Each row is a point on a tangle of strands that fork, close into loops and nearly touch. The rows are in no order.
In the rows, zero is written as 128.
Points whose rows are less than 120 apart are linked; no others are. Some points are linked to none.
K_229: 136 101 144 131 128 142 105 122 97 183 124 88 124 110 114 164 197 109
 144 119 104 90 145 135 134 155 132 81 107
K_562: 121 153 90 138 57 162 128 130 112 100 136 143 165 104 131 148 106 155
 114 112 175 153 173 143 151 54 149 127 131
K_391: 152 116 155 100 177 110 131 114 141 97 116 68 135 137 136 85 130 104 130
 118 121 112 96 157 113 92 135 149 79
K_355: 143 128 114 121 126 108 130 106 99 160 147 119 114 115 106 104 188 117
 87 135 112 80 145 96 117 155 134 126 79
K_446: 115 94 164 82 182 145 119 166 123 123 170 99 142 160 156 144 128 117 121
 121 99 103 123 115 147 135 144 170 116
K_684: 102 162 107 155 77 120 68 121 138 111 99 136 172 91 107 151 93 120 153
 127 149 159 115 102 124 131 147 157 155
K_409: 118 175 114 139 177 109 125 182 102 133 180 164 116 184 170 104 118 151
 132 150 105 97 139 66 107 140 151 142 170
K_242: 136 203 149 211 140 114 105 110 111 128 125 125 164 118 140 108 114 120
 174 145 118 114 135 101 77 149 121 110 135
K_637: 142 124 90 128 102 83 148 107 151 98 70 159 89 99 90 97 125 166 95 145
 178 168 114 145 122 138 108 102 134
K_828: 115 163 103 144 80 140 123 143 130 166 165 156 143 124 127 139 131 147
 90 129 179 139 153 85 127 93 148 168 114
K_204: 119 106 133 123 126 138 155 93 140 112 104 149 109 120 101 98 102 89 120
 122 105 134 92 159 133 161 98 144 116
K_655: 83 126 106 108 34 189 147 120 160 164 161 188 159 126 124 182 87 146 103
 117 144 203 151 148 152 84 137 159 160
K_86: 124 126 120 130 124 133 113 132 95 71 115 114 188 118 114 135 101 140
 155 115 102 124 123 117 125 101 149 143 94
K_600: 154 82 186 110 188 141 174 140 151 147 159 93 103 148 150 117 139 113
 124 135 109 123 123 154 148 142 89 139 125
K_34: 118 69 136 96 94 117 94 137 185 111 67 109 110 110 114 180 120 102 161
 88 132 168 79 126 151 115 131 138 165
K_895: 134 138 129 111 180 115 145 149 127 131 140 126 127 156 118 107 104 136
 145 155 92 106 98 119 92 166 122 150 123
K_877: 149 86 149 129 130 166 215 129 144 153 154 144 102 133 150 138 109 151
 110 133 126 139 141 186 145 115 68 119 138
K_164: 116 180 156 161 141 116 77 129 111 166 144 109 162 130 141 133 121 104
 163 127 104 92 123 111 74 163 133 137 129
K_240: 109 83 130 114 111 160 125 155 153 144 124 114 125 126 139 184 139 150
 151 105 160 160 150 126 150 121 128 124 153
K_547: 135 162 147 97 194 66 67 138 84 134 157 88 146 151 144 108 179 114 132
 135 52 38 136 117 77 167 162 107 96
K_630: 107 115 133 97 156 137 142 166 144 104 116 132 126 165 126 119 86 137
 134 129 141 172 106 131 141 112 146 155 142
K_692: 142 71 136 86 124 138 138 107 101 116 132 103 132 115 110 135 142 105
 103 111 83 95 111 144 153 132 129 145 79
K_929: 176 180 109 194 167 116 151 122 80 135 170 138 114 140 163 91 152 131
 139 160 64 56 133 110 90 124 130 95 132
K_165: 136 75 128 109 78 141 111 101 113 122 100 104 137 87 105 160 145 90 128
 85 95 110 111 149 153 115 131 133 106
K_607: 135 140 105 152 104 141 124 105 137 82 83 120 136 93 107 129 88 120 168
 128 144 143 107 181 126 131 116 103 141
K_217: 142 118 115 157 99 102 175 101 137 125 95 161 108 106 102 108 132 174
 100 137 163 159 134 119 105 136 92 103 115
K_57: 138 93 133 135 119 140 211 123 159 136 115 173 78 133 147 131 104 178
 102 133 164 168 142 185 128 117 63 89 155
K_209: 95 86 133 98 74 168 139 154 165 155 134 143 132 131 139 189 116 155 115
 103 161 194 149 138 162 88 135 146 165
K_407: 131 76 142 73 101 132 136 116 156 122 116 120 97 115 126 122 110 83 77
 99 133 145 89 163 172 97 128 174 129
K_761: 113 113 108 107 119 106 88 121 161 109 72 130 103 114 96 127 112 106 153
 120 144 154 84 122 136 161 135 133 162
K_477: 111 103 145 99 102 178 154 134 142 172 190 146 125 141 141 156 114 116
 72 123 135 139 138 129 172 115 123 181 124
K_581: 102 150 168 120 152 115 65 143 97 159 162 103 155 140 147 154 140 100
 137 110 85 70 125 106 88 174 146 154 114
K_823: 137 166 139 128 193 75 72 149 101 129 130 88 131 148 147 108 183 119 167
 131 100 70 150 103 89 161 151 90 130
K_846: 142 160 120 141 127 132 124 118 117 200 182 132 110 131 131 120 160 113
 101 142 125 74 142 104 113 156 125 141 109
K_379: 99 88 129 93 126 127 158 142 173 152 110 181 77 160 123 125 116 150 88
 135 178 208 126 134 173 134 116 134 172
K_796: 120 136 109 138 145 135 177 150 153 144 130 183 89 167 138 102 107 168
 108 154 171 177 132 123 139 120 125 120 166
K_825: 94 145 127 121 115 144 97 161 107 112 144 129 190 137 129 153 90 140 142
 121 116 131 124 88 114 112 169 175 119
K_423: 110 157 108 171 63 128 127 105 143 54 84 168 141 104 119 131 85 168 123
 138 198 204 151 117 147 106 126 88 158
K_103: 98 170 126 146 152 133 105 170 109 122 156 152 152 161 151 127 99 141
 154 130 125 117 145 82 114 137 150 143 157
K_267: 101 129 102 144 42 172 159 89 162 160 139 197 140 106 118 161 85 148 108
 123 154 179 144 161 129 110 97 142 145
K_498: 137 98 125 121 131 135 118 158 137 135 106 81 131 118 129 168 146 153
 161 115 151 134 130 138 125 116 137 111 129
K_365: 128 133 119 141 104 124 133 117 138 49 71 127 134 113 120 117 88 146 145
 119 172 181 125 148 135 91 125 104 137
K_604: 103 90 175 55 198 118 75 172 128 122 162 89 140 160 151 159 153 104 120
 117 83 79 113 120 143 165 155 174 121
K_983: 119 93 168 83 159 94 74 122 147 122 90 82 120 128 107 141 164 66 151 102
 76 116 83 112 119 159 135 152 114
K_491: 175 204 117 176 184 78 113 118 85 131 149 114 124 133 158 66 164 112 139
 174 75 56 132 123 80 137 139 84 130
K_26: 170 183 98 179 136 84 125 100 97 85 109 114 142 90 115 74 166 137 126
 164 143 97 154 121 127 127 134 85 114
K_342: 126 72 158 89 118 122 118 134 174 106 85 105 125 126 107 163 103 90 152
 94 99 163 59 131 136 109 124 175 131
K_642: 128 122 98 117 64 156 110 128 111 118 138 111 157 93 129 157 142 132 108
 95 165 120 154 143 152 62 155 143 102
K_590: 101 114 99 138 37 128 127 101 146 91 78 174 131 98 111 169 94 173 120
 115 178 210 147 124 143 105 116 93 160
K_54: 131 66 176 92 161 153 125 151 145 143 148 84 118 133 150 152 155 99 131
 111 121 119 132 151 170 136 115 151 136
K_96: 142 148 87 145 123 146 143 143 86 108 156 138 142 128 140 116 133 151
 126 132 141 93 165 128 147 95 149 117 120
K_201: 108 168 109 157 82 154 133 142 123 124 147 157 141 135 146 128 123 152
 102 118 194 165 181 97 145 63 152 132 135
K_669: 151 175 115 199 105 118 114 89 99 135 93 123 158 77 83 136 139 128 161
 170 110 120 124 140 108 175 115 64 125
K_116: 104 160 101 132 91 149 126 138 145 203 185 191 122 145 122 147 126 145
 91 142 159 140 143 80 133 134 131 174 127
K_434: 168 166 88 179 137 137 156 126 79 113 164 143 140 123 139 103 133 148
 141 157 96 69 145 125 118 115 132 103 118
K_259: 130 132 154 143 150 118 96 118 101 83 95 89 179 123 107 137 126 107 191
 111 83 119 111 118 101 130 123 116 88
K_341: 116 173 107 178 111 139 120 117 136 206 175 180 121 135 132 138 132 136
 133 149 134 107 144 87 104 173 111 139 139
K_400: 113 101 146 96 166 144 169 115 124 91 133 148 102 153 131 80 114 95 98
 121 113 131 126 141 162 141 115 147 116
K_350: 127 98 141 85 143 138 138 149 150 109 118 105 142 137 114 143 81 125 138
 121 112 150 80 147 126 111 135 172 117
K_769: 112 123 178 81 186 101 73 144 105 155 159 82 137 150 144 144 165 88 133
 120 58 58 117 127 105 186 142 139 109
K_505: 182 204 108 197 156 76 120 108 98 113 113 110 133 98 125 83 175 135 147
 190 112 90 142 119 105 149 132 54 136
K_974: 142 194 106 207 107 126 123 98 120 160 139 154 140 101 119 116 129 132
 146 162 138 110 136 114 98 160 109 105 140
K_370: 111 136 96 130 101 157 184 150 144 135 137 204 89 173 147 132 103 178 96
 147 186 192 165 154 167 95 122 86 185
K_404: 140 91 140 84 138 129 123 109 111 160 163 96 115 118 122 129 181 96 72
 120 98 71 125 125 147 153 138 149 76
K_708: 154 137 125 165 117 139 126 109 98 169 110 102 141 98 97 148 147 125 162
 147 104 110 124 158 107 148 121 67 111
K_207: 149 110 167 146 162 169 189 127 143 162 178 120 96 147 172 112 125 112
 117 131 124 112 144 158 147 121 88 135 136
K_788: 127 127 133 112 189 131 158 135 110 97 159 135 111 171 158 70 133 119
 111 127 109 97 145 112 143 120 136 135 113
K_196: 125 118 117 155 86 140 170 111 145 154 126 162 127 113 118 138 108 160
 118 130 147 158 133 132 113 127 96 127 122
K_884: 150 109 134 122 170 112 149 143 147 113 95 92 103 140 125 118 135 150
 165 131 147 144 117 138 115 127 113 100 128
K_443: 136 149 125 143 197 103 117 162 105 129 153 114 111 166 170 102 169 138
 158 134 106 78 154 85 105 144 143 105 147
K_716: 130 143 117 131 122 122 102 104 131 117 97 113 128 103 107 110 109 91
 145 123 126 119 96 152 121 150 128 140 126
K_146: 109 96 122 102 106 102 152 111 173 125 81 174 76 129 112 105 114 145 81
 125 184 203 108 137 144 126 112 131 150
K_316: 154 136 130 108 201 97 127 128 113 95 135 82 130 155 150 65 150 122 137
 136 106 80 126 137 113 105 147 121 92
K_919: 160 143 94 155 103 113 116 112 89 110 114 105 148 84 113 123 168 145 128
 131 154 98 159 131 136 105 140 89 102
K_85: 97 118 97 105 61 166 166 126 151 140 124 214 102 142 133 168 94 174 92
 129 184 205 164 180 173 101 107 90 182
K_401: 103 116 130 122 123 150 145 142 148 86 95 142 125 145 129 129 78 139 146
 114 161 194 125 145 145 101 129 121 153
K_413: 116 159 133 111 135 123 91 124 116 132 155 114 141 129 142 103 120 97 96
 120 136 93 121 112 119 123 158 179 103
K_556: 130 65 165 48 157 100 91 137 168 124 112 84 101 127 119 135 154 60 112
 108 87 109 68 129 160 144 141 185 131
K_659: 125 96 170 128 152 115 104 108 122 114 80 86 137 125 101 142 159 93 177
 103 89 134 110 108 111 149 117 105 92
K_755: 154 126 140 153 148 99 157 117 144 139 93 109 112 122 108 101 147 148
 142 141 134 148 118 112 83 145 106 104 106

A piece is all that can be reached along the links. How many separate loops has the piece of each point below (a circle has one, a figure eight two, a Y none), and how many tips (points with one link)?
K_761: loops 1, tips 2
K_919: loops 1, tips 0
K_209: loops 1, tips 1
K_341: loops 0, tips 5

How many points has the smallest loop of links through each point below? Write 0 if it is on no loop.
K_401: 9
K_267: 9
K_96: 7
K_207: 0
K_146: 0

A fork is a point with three links, a tip a point with one. Leave the first point through the second and follow the links. Name the first fork or tip that comes.
K_547 / K_823: K_556
K_556 / K_983: K_769
K_196 / K_267: K_217
K_761 / K_34: K_365
K_604 / K_446: K_57

Name the points in between on the shortest way along the links from the first point to the second, in order.
K_788 / K_342: K_400 > K_204 > K_716 > K_761 > K_34
K_103 / K_404: K_409 > K_443 > K_823 > K_547 > K_769 > K_581 > K_164 > K_242 > K_974 > K_341 > K_846 > K_355
K_755 / K_370: K_217 > K_637 > K_146 > K_379 > K_796
K_207 / K_825: K_600 > K_54 > K_446 > K_604 > K_769 > K_547 > K_823 > K_443 > K_409 > K_103
